Points, in no order, along strands that fork, close into loops and pass close to each other.
Two points are linked if the straight distance between their rows is under 73. Some points are linked to none.
Q_178: [  5  33  14   9   9   8  36 -20  16   9  -9 -13   0  29  -5  -3  -8  -9
  15 -11  10]
Q_641: [-12 -18  -1 -21 -48  11 -12  12 -21   4  19  11  -4 -40 -17  28  44 -26
 -16   7  19]
Q_273: [ 15 -28  15   1  -8 -17  36   7  -1 -52  31   8 -26   0 -41 -28  -4   1
   9  11  -4]
Q_459: [ -6 -14 -13  10  25 -19  27 -14  36 -20  13 -11 -24  27 -10 -26 -27  22
  22 -19  22]
Q_586: [ 14 -40 -24 -12  -3 -23   2  10  31 -25  17  25 -50  -6 -34   3  22 -10
   0  -3   9]
Q_347: [-13  17  30   8  -7 -10   9  23   5  14  15  19  -2   4 -25   2 -23   0
  34   0  -9]
Q_268: [  7  -4   9   2   6  40  22   8 -32  -2   5 -11  21  21  57  54   3  13
   3  28 -10]
Q_655: [ -2  27  22  -5  -8  34   0  -9 -15  -2  14  -9  45 -20 -11 -20  -4  -1
  -1  -6 -10]
Q_425: [-29   1   7   1 -33  -7  21  32  26   9  28 -28   9  -2 -43  -8  13  -1
  17   4 -12]
Q_549: [ 17 -23  12   3 -16 -18 -16  38  -7   0  12  -3  -7 -38 -35   2  43  -9
 -12  -8  -7]
Q_152: [ -8 -15 -12  -2 -16 -28  -6  28   1  17   8   2  -2 -39 -27 -16  28   6
 -13 -30   7]
Q_372: [-24  -5 -11  -5  -7  -3  17  32  44  27  25 -16   9  -6 -26 -25   5  17
  14 -19   5]
Q_703: [-14 -12  -8 -24 -41   2   1 -21  -2  13  11  11 -16 -30 -11  24  27 -30
  -7 -10  30]
Q_750: [ -2  16  15 -12 -18   1  13  26  -3 -10  17  10  13 -23 -48 -31  21  -9
 -11   9 -16]
Q_763: [ -2 -18 -14  -7 -43   7  -9  15 -28 -17  16  -7  22 -48 -20  -4  29 -20
 -38   3  -3]
Q_376: [ 24  -3 -12  23 -18  23   7  -7 -22 -28  26 -13  60  -1  19   5 -31  14
  12   8   7]
Q_764: [-22  16   1  -3  16   9  14  16  35  36  15 -23   9   2   0  -7  -3  22
   8 -23  20]
Q_799: [-16  14   6   5 -28  40  -7  -2 -31 -16  37 -21  59  -9 -17  13  -6  -3
  15  -2  -6]
Q_103: [-30 -12   0   8 -38   4  10  28   7  18  12 -39  31 -26 -31 -13   6 -13
   0   6 -17]
Q_140: [ 23 -25   1  -7 -11 -25  22   9   0 -51  26  24 -48   3 -41  -5  22 -12
  -8  11   4]
Q_802: [  2 -27 -27   1 -32 -14 -26   1 -37  -8  -6  30 -11 -13   4  26  34 -11
  15  -7  13]
Q_585: [ 22 -22   8   3 -23 -19 -22   7 -31 -14  -4  20  -3 -27 -20  16  36 -15
  -5 -14 -13]
Q_942: [  6  12  14   1  29  -9 -14 -13  32  -9 -19 -21 -19  41   8 -18 -33  -2
  10  36 -24]
Q_493: [ 15  -5   0   4  -3   7 -11  -3 -51 -27   6  19  55  -3 -23  -7  -3   3
   9 -13 -16]
Q_672: [ -7   5  -1 -17  -6 -35 -37 -27   6 -25 -16  39 -44   4  -9  -2 -17 -22
 -16  25 -11]
Q_81: [-11   9  -5 -18  -7 -19 -12   5   1  -3   4  48 -41 -16 -19   3  32  -3
   0  -3  12]
Q_909: [ 21  14   6   6  17  14   1 -18 -35 -18 -24  -2  21   5  41 -15  20  27
 -11  10  -6]
Q_303: [-29 -16 -38 -16   8 -11 -46 -14  13  26 -27  28 -26  12  15  23  -2  -7
  -5   5  21]
Q_538: [-16 -20 -23  -1 -34   1 -23 -14 -41  -5  -1  30  -2  -8  24  32   7  -5
  24  15  32]
Q_503: [ 22   8  -9  10  17  -9  -4 -20 -20   8 -35   3  -5 -16  15 -10 -11 -20
 -28 -15  21]
Q_726: [ 16  12   0  -4   2  -3 -26 -19 -17 -17 -27  37   4  -4  -5 -22   3  -7
  -6   2 -23]
Q_210: [-12  19   4   6 -21  36  28   9 -19  23   8 -31  44   4  18   5 -17   2
 -17   7  13]
Q_923: [ 14 -26 -24   5  24  -2 -28  -1 -11  10 -34   4  -9  -7  51  -5   7  21
 -28  11   2]
Q_254: [  1  -5  26   1 -19  -9  24  35  13 -15  28 -19   8  -1 -59 -14  20 -11
   0  14 -16]
Q_18: [  3  11  -8  19 -13  14  13  17 -32   7   9 -26  35 -19  20 -24 -13  18
 -19  -1  23]
Q_407: [ 22   6   9 -13  -3   0  -2   7   2 -29   2  45 -11 -13 -38 -26   9 -13
   3  12 -27]
Q_687: [-10 -16  20 -18  34   0  14   2   9  15 -31 -36  -7  36  28  27   2 -11
  11  44 -35]
Q_78: [ 22  -4  -8  -9 -26 -11  12 -24   9  -9  -4   9  -5 -26 -21 -17   7 -28
 -26 -21   1]
Q_74: [  9 -18 -34  -8  13 -20  15  14  35 -19  11  17 -34   0 -35 -26  -1  -5
   2 -15  20]
Q_154: [ 21  -3 -18   1   1   3  26   1  32 -13   2   6 -17   7 -29 -32  -8 -16
  17  -6   1]
Q_11: [ 19   9  -3  -3  13  19 -17 -26 -29 -20 -30  24  30   3  20 -19  -1  11
 -25   9 -24]
Q_76: [-10 -10  -7   0  57 -25 -20   9  12  15 -44 -23 -10  23  27  -8  14  29
 -13   7  -6]
Q_855: [  2   9  19  -7  22  39  14   6  17  33   2  -9 -14  14  30  39  -8  -8
   5  14  -5]
Q_861: [ 12  -5  17  -3  63   2   8  -7  40  10 -17 -28 -20   5  16  -8  -7   3
   2   7   7]
Q_445: [ -9   7  -6  -5  28 -25 -22   3  10  18 -16  26 -28 -19   8 -11   6  18
 -24 -19  20]
Q_438: [  9   3 -26   4  -5  -3 -26 -24 -34   1 -24  17 -14 -17  22  12  -2 -23
 -16 -11  35]
Q_830: [ 31 -14  -9  30  11  17   4  -3 -21  -6  -6 -22  34   9  48   6 -22  19
  14  17   7]
Q_85: [-14  21  -2   5 -35  13  10  -6  28  24  23  -9 -11  10  11  39  -7  -8
   0 -28  -5]
Q_209: [  6  -1 -13   8 -21  21  -1   4 -41 -35  38  -9  73  -6 -18  -2 -14  13
   4   3   0]
Q_410: [-19  45  28 -10 -16  37   8   2   9  -1  31  -5  19  -8 -26  -6   0 -10
  18   1  -9]
Q_350: [ 28 -14 -26  23  15  12 -17   9 -21  -1 -14  -7  10 -13  43 -15 -10  23
   3   5  18]
Q_330: [ -6  22   7  -2 -19  47  21  -3 -24  11  13 -16  29  18  34  47  -4  -1
 -23   1  -2]
Q_698: [  5  18  -6  -3  -8  14  13  -2  39   5  28   4 -44  16  22  40 -12  -5
 -19 -21  -9]
Q_492: [-13   0  11   8  11  24   0   6  18  45  19 -39  11  -5  30  24  -6  18
  15 -21  15]
Q_839: [-28 -11 -20 -16 -15  -5 -16 -26  -9  22 -21  26 -16   9   1  25   9 -22
  25  11  31]
Q_735: [ 16  -9 -27 -14 -27  19 -15 -16 -39 -21  -1  41  23 -20   2   3   6 -15
 -26  -2  -3]
Q_134: [  7  -8 -14   7 -10 -13  12   2   7  24 -25  18   4  -5  11 -31   2  20
 -12 -14  -9]
Q_75: [ -8  11   2   0  -1  19  21  -8  35  -7  37   7 -43  27   5  26 -39  -4
  16   4   9]
Q_173: [ -2  14  16   4   8 -38  16  18   1  -8   6  22 -19  -2 -39 -27  -7   6
  12  -3   5]
Q_94: [  5  14  13   9  27   3  32 -10 -11  21 -28 -27  10  25  24  -1   8   5
   1  -2   9]
Q_963: [  4   4  16   9  31   1  18  -3 -34  -5 -30 -28  18  20  48   7  20  27
   8  17  -4]
Q_881: [  6   7  38  10   6  -7  -4 -22   4  15 -19   9  17   1  12 -12 -27  10
   7   5 -32]
Q_131: [  8  22  13  -2  20 -29 -24 -28  12 -21 -31 -10 -18  28  11 -29 -11   5
 -17  24 -26]
Q_605: [ -5  21   2  -2 -10   8  38  -5  32  -1  23 -15  -7  15 -24 -15 -13  -9
  24 -11  11]
Q_868: [ -1 -25   5   9   8 -20  26 -13  -1 -46  21  -4 -36   4 -22 -35 -31   7
  21  -5  12]
Q_682: [  5   9  14   6  17  10   0 -17  36   7  -2  -5 -21  33   7  15 -44 -17
  28  18 -11]
Q_412: [ -3   7 -12  -9  14 -41 -43 -18  26 -19 -15  -1 -49  20   5 -20 -21   5
 -26  23  -8]
Q_366: [-12 -15 -12   3 -40  13  -1  23 -26 -21  14 -28  53 -31 -31 -19  17  -7
 -20  15 -21]
Q_691: [  1  19   9   4  33 -26 -12   0   9  -1 -11  19 -28  -7 -10 -27 -14   7
   0  -3   7]
Q_775: [-10  12   8   4 -42  35 -11  -9 -13  -1  30  -5  31  -1  -2  42  -8 -16
  18 -22 -18]
Q_660: [-16   0 -11 -22  19 -18 -24 -13  32   3   7  38 -47 -20   2   4   8   9
 -12 -12  26]
Q_266: [  3 -15  -1 -17  50 -21 -12   9 -16   0 -48 -41 -11   7  35  -3  26   3
 -12  31 -19]
Q_362: [  7 -20 -21   2  -3 -20 -24 -16   1  19 -39  21 -14  -1  29 -11  -6   7
 -24   4 -17]
Q_686: [ 18 -13  23  12 -11  -7  -9  21 -36 -16   5   3  37 -10 -40   2  22  -7
  13 -12 -26]
Q_677: [ -1   4   3   7 -32  23   7  -6  10  17   8  -6  17   9  -4  23 -13 -19
  33 -20 -14]
Q_863: [-19  -3  14   6  29 -13  11  -7  29  33 -12 -13 -11  38  32  36  -3  20
  15 -11  -4]
Q_296: [-18  -1  10   9  44 -25  -9   7  24  31 -26 -14  -1  37  21   1 -11  30
  12   2  -7]
Q_25: [ -6   4  20  -8  19  24   1   2   6  17 -19  -8 -15  34  41  44   9  -2
  13  29 -30]
Q_562: [ 13   9  10  15   6  -5   4   1  -6  22  -7 -14  12 -22 -13 -14 -18 -19
   0 -25  18]
Q_33: [-20   8   6  -6  33   3  34   2  48  21  22 -23  -9  24   3  17 -20  13
   2 -19  32]
Q_826: [ -4  -1 -18  12 -24 -11 -10  26 -30   5  10  -4  19 -40   3 -22  13  19
 -13 -19  17]
Q_693: [-11  -3 -24 -14  52 -22 -38  -2  35   4 -31   5 -26  17  15  -2  10  19
 -26 -10  11]
Q_169: [ -5  31  26   9   8  28 -10 -13 -29   6  -3  15  32  24  13  26 -20   1
  20  -2 -11]

How many points has the smallest loop of links through each point below? Write 0 if it is on no loop.
Q_763 -> 0
Q_296 -> 0
Q_549 -> 0

A piece is two or more points that can be reached from each other along the links. Count, over all rows, the pieces, the separate loops (a circle has one, a figure eight two, a Y none), the forks (points with three links) and the tips (points with one).
pieces -> 5
loops -> 0
forks -> 7
tips -> 17

A fork is a point with three links, a tip a point with one. Leave the first point through the second and follow the links. Name the first fork or tip that comes.
Q_131, Q_942 -> Q_799
Q_407, Q_726 -> Q_459
Q_74, Q_154 -> Q_425
Q_85, Q_698 -> Q_672
Q_268, Q_330 -> Q_585
Q_585, Q_549 -> Q_268

Name the points in between on the shortest way along the links from the first point to the second, in order.
Q_868, Q_492 -> Q_273, Q_140, Q_586, Q_74, Q_154, Q_605, Q_178, Q_94, Q_963, Q_909, Q_11, Q_726, Q_407, Q_750, Q_254, Q_425, Q_372, Q_764
Q_672, Q_655 -> Q_412, Q_131, Q_942, Q_682, Q_75, Q_698, Q_85, Q_677, Q_775, Q_799
Q_538, Q_362 -> Q_802, Q_585, Q_686, Q_493, Q_209, Q_376, Q_830, Q_350, Q_923
Q_802, Q_330 -> Q_585, Q_549, Q_152, Q_826, Q_18, Q_210
